Points, in no order, along strands that fork, close into loops and pass close to each other.
(in the rows, 128 means zero)
Points whose rows are less than 95.1 apart are linked; no others are.
Z589: [132 122 185 101 104 105 123 139 133 192  95  92 190 147  81  99 151 110
 145 162]
Z521: [127 124 134  88  63 109 101  93 155 100 147 129 191  94 125 109 118 140
 167  88]
Z947: [143 129  91 104 163 124 119  80 102 131 131 164 164  63  87 147  97 195
 168 159]
Z680: [114 125 146 126 119 106 120 164 148 146 152  58 141 101 165 136 131 121
  98  95]
Z256: [133 161 142 147 109 121 134 140 123 133 138 181  72 128 170 170 144 126
 106  86]
Z769: [129 154 111 139  82 135 133  85 125 107 134 187 104 132 177 174 136 128
  99  87]
Z132: [132 115  64 140 182 147 103 104 124 108 158 158 115 131 161 179  74 145
 160 128]
Z102: [141 130 155 133 145 152 111 118 135 131 169 168 144 167 168 167  91 145
  97 143]
Z921: [131 120 141 129 119 133 168 187  87 130 103  70  96 117 121  89 106  95
 120 123]
Z138: [114 144 185 173 130 134 136 156  99 144 140 166 119 163 164 164 106  99
  60  97]
Z597: [110  89 151 155 117 157 189 132 101 115 122  94  93 149  76  73 127  87
  31 149]
Z710: [132 141  80 136 143 131 113 127 132 109 119 147  88 123 163 165 131 134
 172  84]
Z426: [122 157  71 150 108 138 115  68 128 122 183 196 106 148 152 199  82 134
 150  95]
Z591: [113 158 169 100  87 127 142 122  92 137 147 151 162 127 158 125 159 100
   7 103]
Z636: [129 102 120 155 200 129 114 164 143 125 116 129 117 147 142 154 145 107
 187 133]
Z583: [130 126  81  78 146 130 123  93 108  99 136 157 155  53  83  99 102 189
 129 151]
Z557: [132  85  81  94 147 115 118 117 145 137  90  78 161 128 147  88 170 121
 151 168]
Z236: [ 99 121 123  61  81 154 135 125 100  87 160 135 162 123 142 110 113 117
  49  96]
Z707: [115 102 178 164 152 129 132 179 123 139 124 100 111 147 125 121  98  97
 123 118]
Z156: [139 125 141  92 142 155 147 140  99 115 119 134 107 146  83  59 112 148
  75 184]
Z143: [131 150  67 140 170 113  87  94 146 142 125 159 133 128 111 183 167 154
 198 141]
Z265: [131 131 156 153 114 143 163 159  79 126  84 148  84 147 134 113 121  98
  59 103]
Z98: [131  87 180 143 124 123 123 130 138 173 100  82 171 166  62  90 146 106
 144 173]
Z173: [150 116  94 119 143 142 159 153  98 112  86 116  77 128 163  94 124 113
  97 128]
Z976: [128  92 143 108 118 140 180 137 108 126 129  74 130 139  42  48 130  91
 135 193]
Z539: [140 159 119 145 133 127 120 155 119 120 119 136  77 128 164 173 145 120
 150  70]
Z612: [131  78 106 115 143 170 134 128 135 109 153 113 134 131 196 134  98 115
  80 114]
Z195: [129  79 101 107 158 152 121 115 150  89 144  98 140 119 178 121 107 139
 128 141]
Z507: [151 135 146 124 147  94 116 127 119 165  69 152 156 139  80 106 155 149
 172 180]
Z161: [146 138 141  69 105 149 137 146 110 126 136 104 139 122 121  87 118 136
 106 138]
Z620: [132 149 154 125 114 121 112 112 139 137 179 159 123 123 172 187 108 134
 170  99]
Z291: [109 107 165 181 112  86 141 158 129 169 104  49 131 129  68 117 158  78
 138 118]
Z515: [113 158 156 120  92 135 142 119  81 130 136 161 158 126 189 153 140  96
  31  93]
Z158: [134 145 189 155 132 144 128 142 107 159 151 178 123 173 156 169 111 121
  84 120]
Z911: [144 119 115 112 117 119 172 165 101 123  75  68  96 112 113  61 146 100
 139 140]
Z573: [141 165 134 134 101  95 108 121 164 144 116 132 107 104 147 166 200 126
 169  93]
Z891: [115 135 200 164 134 114 120 153 166 161 165 103 130 149 135 163 133 124
 102 118]
Z149: [144 152 141 110 150 112 102 122 140 150 134 158 143 141 134 165 129 157
 184 149]
Z789: [135 116  58 142 152 142 123 110 122  92 139 162  99 128 179 169 102 138
 131 109]
Z808: [137  94  63  97 147 118 116  92 155 100 106  93 150  95 145  86 156 140
 150 156]
Z867: [132 137 139  98  73 133 113  94 143  99 150 139 161 106 153 127 111 146
 117  95]
Z596: [137 154 162 122 126 121 109 140 142 146 137 143 133 139 151 147 134 147
 154 126]
Z451: [117 181  62 156 127 138 114  71 150 116 169 187  86 133 129 201 123 153
 172  99]
Z767: [136  87 105 105 132 115 146 132 147 156  85  65 169 144 115  77 171  96
 141 187]
Z760: [119 100 127 153 123 158 183 155 129 119 120  60 102 141 116  86 140 104
  32 159]
Z658: [129 116  67 136 124 122  90  79 180  94 123 135 155 114 139 149 141 154
 187 125]
Z192: [152 144 144  99 132 153 137 127 115 127 122 175 115 149  91  84 128 182
  66 182]
Z52: [130 165 166 163 160 133 120 145 134 143 135 182  71 162  98 165 150 124
 173 115]
Z468: [105 162  80 162 119 129 115  73 135 119 179 190 144 110  98 174  56 172
 176 124]
Z75: [106 140  45 184 116 130 128  84 149  69 137 177 155  87 107 128  57 153
 155 126]
Z725: [118  95 151 162 135 122 156 150 141 146 106  40 120 135  94  97 156  94
 127 151]
Z892: [128 128 160 144 109 130 173 188  79 133  97 100  91 131 122 103 112 104
  82  98]
Z142: [106 131 140  85  87 160 148 138  96 124 147 111 155 136 150 108 130 107
  10 107]
Z675: [132 105  91  85 119 107 119 111 100 111  92 120 169  91 144 100 109 125
 190 104]
Z602: [127  95 166 143 151 129 122 138 120 137  92 107 129 153  75  79 122 123
 152 173]
Z705: [131  81 166 136 130 148 159 122 107 124 117  85 110 153  65  54 110 119
 120 185]
Z700: [152 160 125 107 107 136 125  99 132 116 133 174 117 138 131 118 144 191
  80 159]
Z883: [104  66 130 166 170  94 120 161 154 158  92  88 135 158  93 124 165  63
 167 128]
Z358: [119 118 125 131 122 149 162 160 146 139 138  44 117 135 131  93 137 115
  51 149]
Z252: [133 153 130 114  84 100 100  94 168 131 135 138 143 106 155 160 179 143
 166 102]
Z933: [125  90 139 126 143 136 157 159 141 140 127  49 129 123 137  93 138 103
 111 162]
Z318: [120 120 128  86 120 176 151 155 114 123 141 114 141 161 134  95 130 118
  22 151]
Z238: [132 150  78 121 108 131 118  74 117  86 136 181 144  75  94 117  94 196
 121 126]
Z112: [119 162  88 140 105 135 122  86  94 114 161 202 102 147 170 193  97 127
 128  80]
Z444: [126 158 198 162  91  87 144 152 131 166  92 101  99 124  92 115 169 115
 128 113]
Z81: [132 169  85 146 145 137 113 100 162 129 162 182  86 155 150 199 162 153
 154 113]
Z367: [153 170 102 160 134 132 118  90 141 132 139 190  79 161 147 185 150 172
 112 146]
Z485: [149 127  91 109 158 124 162 148  93 114  82 112  90 105 129  62 128 124
 144 166]
Z216: [146 141 103  69 148 124 130 117  97 120 113 141 142  86  87  83 119 177
 135 156]
Z51: [121 129  81 137 164 137 102  89 129 123 169 159 142 116 132 183  69 164
 184 138]
Z983: [122 125 149 108 102 128 126 122 145 123 156 111 139 107 172 141 122 130
 106  84]
Z706: [102 141  59 179 108 125 117  82 160  90 174 177 146 115 111 160  65 155
 180 109]
Z549: [104  95 200 182 163 117 116 169 138 142 136 111 110 148  80 141 117  96
 146 106]
Z717: [140 142 132  48 125 136 135 141  86 126 127 120 131 116  88  72 116 146
 117 161]
Z159: [133 140 182  87 101 137 127 147 138 151 137  91 152 129 128 105 124 145
 105 138]
Z676: [125 121 131  94  93 138 181 165 103 136 115  61 140 129  50  63 154  88
 128 176]
Z956: [144 135 154 130 127 122 133 138 116 136  82 120 122 144  86  77 140 140
 152 166]
Z394: [120 113 120  83 107 105 126 143 109 136 106  80 165  88 154 121 117  97
 165  89]
Z59: [129  97  87 131 191 116 107 146 144 126 117 123 127 127 167 146 147 100
 181 124]
Z153: [109 149 148 148 119 152 138 120  73 125 129 173 144 155 201 164 123  92
  52 108]
Z178: [120 111 126  56 110 160 118 119 123  87 164 138 165 127 154 106 100 135
  63 121]
Z480: [117 151 144 144 135  94 109 167 160 145 117 133 110 122 138 172 196  95
 180  80]
Z774: [105 136 179 148 134 102 114 164 162 166 165  69 149 121 161 164 126 121
  94  95]
Z768: [113 141 193 174  88  83 142 145 127 173 114  62 117 119  48 115 150  95
 136 111]
Z83: [129 100  97  89 137 156 115 100 134  76 164 135 164 110 144 104  73 145
 117 120]
Z446: [120  91 141 184 180 121 114 152 160 145 101 109 112 151 106 128 170 101
 171 146]
Z79: [140 111 174 146 157 150 129 167 110 133 134 133 108 153 137 128  82 122
 132 139]
Z400: [117 136 159 151 137 102 118 185 139 153 118  91 112 116 137 157 157  99
 160  84]
Z577: [127 124 114 125 125 159 148 137  79 111  95 140 104 145 171 117 126 116
  55 119]
Z118: [140 108 139 109 167 151 133 153 110 118 133 145 124 147 153 112  82 136
 105 164]
Z816: [117 132 192 179 168 133 121 175 128 142 146 159  79 156  99 156 123 100
 166  97]
Z336: [120 102  71 134 153 111  98 110 169 121 103 110 149 126 151 153 171 125
 177 127]
Z261: [150 141 127 112 162 114  97 110 110 151 117 167 161 109 110 151 107 176
 180 164]
Z94: [142 110  73  97 134 115 115  97 132  94 109 114 156  83 134  93 119 144
 157 134]
Z810: [121 112 129 112 141  87 118 165 122 151  97  99 150 117 148 146 146  94
 184  87]
Z164: [124 146 112 133  90 117  94  75 190 118 151 154 137 119 145 168 160 143
 181 111]
Z310: [128  88 103  99 110 118 169 143 120 160  85  55 160 133  93  70 159  76
 134 187]
Z160: [107 141  52 162 102 138 136  81 151  68 148 197 153  85  86 114  67 172
 110 132]
Z775: [132 143 217 131 105 116 122 154 153 173 145  96 141 138 117 119 135 135
 113 134]
Z386: [139 117 109 110 163 163 119 103 103 117 160 168 134 138 160 145  71 161
  96 156]
Z481: [147 155 101 117 117 134 116  69 132 100 133 174 122 107 127 138 127 201
 119 135]
Z116: [147 169 183 162 120 102 111 141 141 159 117 169  78 139 106 139 173 133
 162 129]
Z208: [112 113 115 124  79 106 105  94 164  89 129 124 192  97 138 123 118 115
 185  89]
Z343: [143 165  86 146 181 137 103 107 163 133 150 177  94 156 122 195 170 153
 185 143]
Z996: [129 165 187 171  96  95 135 154 155 152 106 124  65 131 108 126 183 122
 127 107]

How many points has the smallest loop of links through each point below? Write 0 if it is on no loop.
Z156: 8
Z265: 7
Z596: 0

A piece is all that can be reached along the links. How many separate loops has the piece of each point below (a circle has one, a figure eight two, a Y none), and how many tips (points with one link)?
Z676: loops 0, tips 3
Z867: loops 1, tips 4
Z768: loops 0, tips 3
Z265: loops 1, tips 0

A tip is a point with one link. Name the tips that can be reached along the links from each point below, in the order of the rows.
Z789: Z143, Z620, Z367, Z208
Z816: Z597, Z612, Z318
Z602: Z589, Z507, Z883

Name the points in between on the shortest way along the links from the first point to the second, in order.
Z142, Z816: Z591 Z515 Z153 Z138 Z158 Z102 Z386 Z118 Z79 Z707 Z549
Z700, Z774: Z192 Z156 Z717 Z161 Z159 Z775 Z891
Z216, Z789: Z583 Z238 Z160 Z75 Z706 Z468 Z51 Z132
Z676, Z675: Z310 Z767 Z557 Z808 Z94
Z597, Z116: Z760 Z358 Z933 Z725 Z291 Z768 Z444 Z996
Z956, Z310: Z602 Z705 Z976 Z676
